Points, in no order, along strands that fork and pass close to each other.
In the rows, 128 means zero.
Two points are linked if the straight distance between their rows is under 115. Some points are linked to none.
Q_557: [179 146 131 151 128 126 121 133  99 126 176 119 130  94  92 136 102 173
 158 158 199]
Q_483: [130 134 134 113  94  59  78  90  87 118 208 128 121 114 150 145 127 169
 118 119 152]
Q_393: [119  92 163 143 132 130 125 134  97 141 137 125  81 183 156 106 194 193
 145 146 145]
Q_975: [141 115 148 106 114 108  71 113 115 156 199 135 102 144 158 155 171 123
 129 185 134]
Q_6: [173 150 118 176 114 169 156 154 127 126 159 101 158  71  76 132  76 158
  98  87 134]
Q_558: [ 98 155 158  88 151 107  62  98 158 141 143 150 131 153 175 112  90 117
 152 149 116]
Q_979: [107  70  82 142 138 158 146 148 108 139 150 120 116  47 111 152 144  53
 130 106 123]
Q_149: [140 167 182 122 155 108  91 115 115 110 117 165 149 125 117 128 146 119
 112 158 173]
Q_53: [140 139 127 109  74  70  78  99 120 109 209 119 132 130 160 143 112 171
  96  82 100]
Q_134: [121 116 101 120  88 147 151 132 136 134  93 109  79 189 143 105 131 168
 151 138 106]
Q_88: [138 116 126 168 119 161 200 181 150 160 146  90 167  95 112 136  94 144
 106  74 126]
Q_807: [126 104  99 185 167 112 162 132  95 132 100 159 130 176 135 105 184 120
 132 173 129]
Q_293: [132  98 128 178 137 123 157 141  98 133 102 133  92 189 129  96 194 181
 134 169 131]
Q_917: [116 118  85 151 162 169 152 187 166 146  88  95 156 170 122  89  99 104
 181 136 144]
Q_306: [130 133 183 138 183  70 138 117 135 150 133 137 152 115 172 122 160 189
 171 147 142]
Q_219: [133 143 190 114 126 128 161 128 167 122 110 131 137  90 101 168 122 119
  80  40 114]
Q_26: [138 123 144  98 143 112 151  97 147 105 116 133 121  97 156 139 147 192
 142  86 101]
Q_528: [118 137 122  86  84  95 105 102 162 123 177 132 124 145 187 145 129 153
  98  87  72]
Q_380: [140 100 128 103 137  93  95 127 158 146 227  96 126 125 182 135 119 177
 173  89 122]
Q_918: [162 172 182 160 145 149  85 100 113 171 141 142 122 162 152 107  88 164
 123 166 131]
Q_647: [117  97  94 136 126 165 166 130 128 152 118 128 126  86 106 162 143  47
  81 106 104]
Q_136: [120 116  75 123 122 123 149 115 128  94  62 131 135 173 124 133 158  86
 107 100 100]
Q_170: [139 192 120 126 112 101 131 107 128 128  88 145 140 175 136 105  99 152
 120 167 122]
Q_662: [ 83  99 125 156 130 123 187 171 138 150 137 114 167  83 140 133  96 113
  96  58 123]
Q_192: [155 135 158 138 192  89 159 156 144 134 124 121 175 142 141 143 177 168
 138 142 175]
Q_893: [153 119 114 132 150 123  94  89 102  96 136 157  91  69  95 105 104 128
 172 143 125]
Q_351: [132 122 104 152 142 143 145 140 106  87 110 131 187 147 141 148 143 140
  47  84 134]
Q_969: [112  96 124 162 141 105 182 153 143 150 147 147 134  34 116 115  68  91
 126  67 102]
Q_810: [ 93 154 144 122 110  90 117 120 113 108 125 149 131 139 143  76  97 172
 140 143 131]
Q_604: [122 164 194 101 170  89  62  91 130 150 146 150 139 120 169 139 133 121
 136 160 144]
Q_815: [114 113 164 114 167 138  99 143 138 126  88 107 115 201 133 107 146 132
 165 152 166]
Q_616: [ 98 101 107 138 127 152 154 128 151 142  71  99  67 130  93 101 126  64
 146 113  71]
Q_860: [ 99 131  96 145 123 113 162 130 130 113 124 154 132  44 105 104  96 105
 141  86  93]
Q_325: [ 84 102  72 160 119 136 133 188  85  88 138 120 161 128 122  78 124 122
 117 126 155]
Q_823: [165 150 111 155 156  97 136  95 111 116 118 181 142  97 118 129 150 135
 115 182 107]
Q_489: [122 154  96 142  74 154 169 152 147 133  80 116 111 164 104  94  97 136
 127 111 100]
Q_631: [146 144 155 102 129  88 157 139 136 106 118 126 158 147 131 176 200 161
 108 135 163]
Q_625: [ 79 123 140 131 139  82 109 149 107 110 124 142 122 137 127  57 122 161
 189 154 157]
Q_995: [193 136 119 178 158 139 131 130  86 110 159 119 165  85  95 121  99 168
  96 125 160]
Q_907: [161 117 109 153 175 167 104 122 116 124  81 113 116 177 102 113 144  79
 119 184 142]
Q_355: [177 151 138 158 157 172 104 111 124 154 106 145 105 165 117 114 113 135
 130 185 136]
Q_141: [139 115 158  79 129 174  64  85 116 111 122 125  71 126 116 152 156 111
 131 141 117]
Q_658: [104 134 180  78  96 145 109 101 179 150 121 112 104 141 140 167 102 108
 127  79 105]
Q_288: [152 177 141 114  70 145 131 132 152 166 166 100 138 111 137 137  59 171
 145 146 121]
Q_586: [111 103 142 114 108 102 158 157 142 156  98 143  85 105  62 121  97  42
  76 121 106]
Q_507: [162 174  80 135 143 106 145 109 140 120  78 159 157 145 129 112 114 115
 121 170 108]
Q_555: [123 146 150 160 159 110 113 149  90 100 139 159 187 117 101 107 132 114
 103 128 188]
Q_922: [104 136 151  79 166 145  65 105 158 150  98 105 115 183 153 122 115  96
 165 172 131]
Q_843: [109 140  76 147 131  99 147 133 123  82 126 163 182  53 125 121 104 107
 110 114 114]
Q_930: [123 107  95 215 204 119 143 103  94 143 110 173 167 136 163 123 153 109
 109 169  92]
Q_761: [148 156 133  72  78 112 140 106 136 122 123 121 124 143 146 196 186 155
  94 125 126]
Q_916: [100 115 136  62 111 132 104 147 169 162 163  92 110 127 154 142 123 114
 202 154 142]
Q_947: [ 48  92  71 154 120 152 143 169 111 103  98 115 140 144 119  75 115  93
 118  92 116]
Q_13: [ 89 145  57 142 143 138 131 140 116 125 123 142 185  93 140 119  94  65
 118 154 135]
Q_541: [105 111 165  81  77 130 112 159 152 156 191  84 123 141 139 137 103 139
 189 101 162]
Q_63: [147 176 141 127 106 127 163 119 155 114  94 124 178 104 119 168 121 129
  66  51 104]
Q_96: [ 89 109 146 103  49 123 129 160 124 129 158  88  99 134 119 122 126 161
 167  99 159]
Q_64: [157 128 150 137 121  78 109 102 100 166 186 149 118 112 164 154 181 167
 154 194 143]
Q_793: [131 147 154 100  67 163 109 111 108 109 133 123 102 161 126 131 103 161
  93 108 118]
Q_301: [132 151 143 100  41 133 143 117 132 124 124 112  98 153 131 166 147 162
  83 104 117]
Q_991: [133  78 110 122 161 191 125 161 136 124 129  86  82  97  84 114 155  84
 178 132 133]
Q_307: [114 132 156  73 119 132 119 100 170 116  80 124 119 172 145 165 144 107
 132  86 119]
Q_660: [136 155 145 121  71 158 153 142 153 177 137 112  99 106  98 141  89 120
 152 138 118]
Q_379: [124 128 145  71 113 131  48  98 127 137 165 126  93 153 144 147 148  94
 114 177 117]
Q_386: [119  90  96 138 157 161 111 142 105  99 109 119 108 120  93 100 163  87
 137 170 127]
Q_952: [144 111  98 184 200 114 128 111  91 108 153 183 162  72 132 137 142 107
 124 171 110]
Q_309: [155 144 102  98 122 130 155 123 158 143  97 123 118 150 130 159 169 121
 166 167 133]
Q_834: [ 89  57  94 152 147 165 150 176 124 146 136  96 104  70 100 101 122  61
 161 113 117]
Q_280: [109 177 124 142  54 142 151 149 138 108  96 127 140 148  83 106  83 109
  85  96 114]
Q_457: [126 123 138 148 167 153 131 174 146 126 101 115 137 184 113  65 104 148
 163 146 163]
Q_2: [164 155 113 113  80 133 187 133 165 177 107 112  99 122 114 168 125 113
 139 139 111]
Q_341: [148 178 155 114  98 112 110 134 149 157 181 108 166 153 164 132  81 184
 119 159 127]
Q_179: [ 90 124 167 112  45 159  96 132 102 103 146 102  91 140  93 104  92 139
 128  90 147]
Q_942: [142 147 143  65 116 128 130 143 175 165 137 108 126 150 150 170 147 118
 185 164 159]
Q_592: [156 106 108 152 178 173 128 120 103  94 136 142 167 104 135 168 163 132
  71  94 129]
Q_747: [150 130  57 146 132 119 146  96 122 108  53 133 152 185 140 102 106  80
 108 122  93]
Q_335: [107 118  56 146 159 166 147 151 134 144  90 110 170 145 144 120 103  67
 135 141 130]
Q_754: [143 129 118 125 157 113 101  79  93 111 120 180  85  96 109 125 163 123
 147 199 107]
Q_77: [136 168 182 155 131 100  79 110 126 169 186 130 147 141 172  98  79 190
 119 144 135]
Q_209: [107  83  85 129 152 113 182 157 134 103 135 125 174  93 149 161 186 118
 130 103 125]
Q_405: [179 121 151 110 159 180  90  75 105 104 131 154  86 109 116 157 140 147
 116 118 124]
Q_618: [ 96 103 173 132 185  81 102 107 117 122 142 156 107 115 155  83 137 165
 192 131 133]
Q_925: [118 153 111 148 125 142 159 144 141 107  97 110 198 143 131 154 109 106
  53  59 127]
Q_552: [117 122 207 102 134 142 136 119 182 142 109 126 103  98  99 140  96 100
 136  64 117]
Q_371: [170 156 126 136 113  99 142 135 116 157 159 134 125 109 133 139 127 176
 151 203 159]
Q_116: [103 102 107 155 157 148 113 174 103  81 149 133 159 100 104 106 121 112
 130 103 170]
Q_262: [121 117 117  97  97 145 132 114 131  98  64 110  88 175 105 144 179  92
 117 108 115]
Q_49: [106  94 126 107 109 133 104 126 131 138 151 112  81 185 172 100 147 177
 154 137 114]
Q_686: [136 130 130 119 122  78  97  77  81  96 154 154 108  85 116 138 124 162
 150 118 148]
Q_388: [110 103 140 130 108 107 174 143 147 150  94 143 118 120  94 163 136  42
  50  89 108]
Q_841: [181 112 108 133 151 179 129 113 103  93 123 150 107 120 104 160 176 146
  90 126 113]

A fork is a point with three links. Follow the links from the first point to the second and name the forks in between, in order.
Q_995; Q_823: Q_507
Q_793; Q_53: Q_507 > Q_823
Q_393; Q_170: Q_823 > Q_507
Q_489; Q_686: Q_823

A fork is a point with three links, a tip a point with one. Leave the first point through the second and follow the links. Name the first fork or tip that comes.
Q_77; Q_341: Q_507
Q_761; Q_301: Q_586
Q_969; Q_860: Q_947
Q_952; Q_930: Q_280
Q_280; Q_489: Q_823

Follow the links from the first point to the second, and from the first to the third. Name the last point that the two ways share.
Q_541; Q_483; Q_807: Q_823
Q_483; Q_192; Q_63: Q_507
Q_893; Q_995; Q_134: Q_823
Q_53; Q_307; Q_309: Q_507
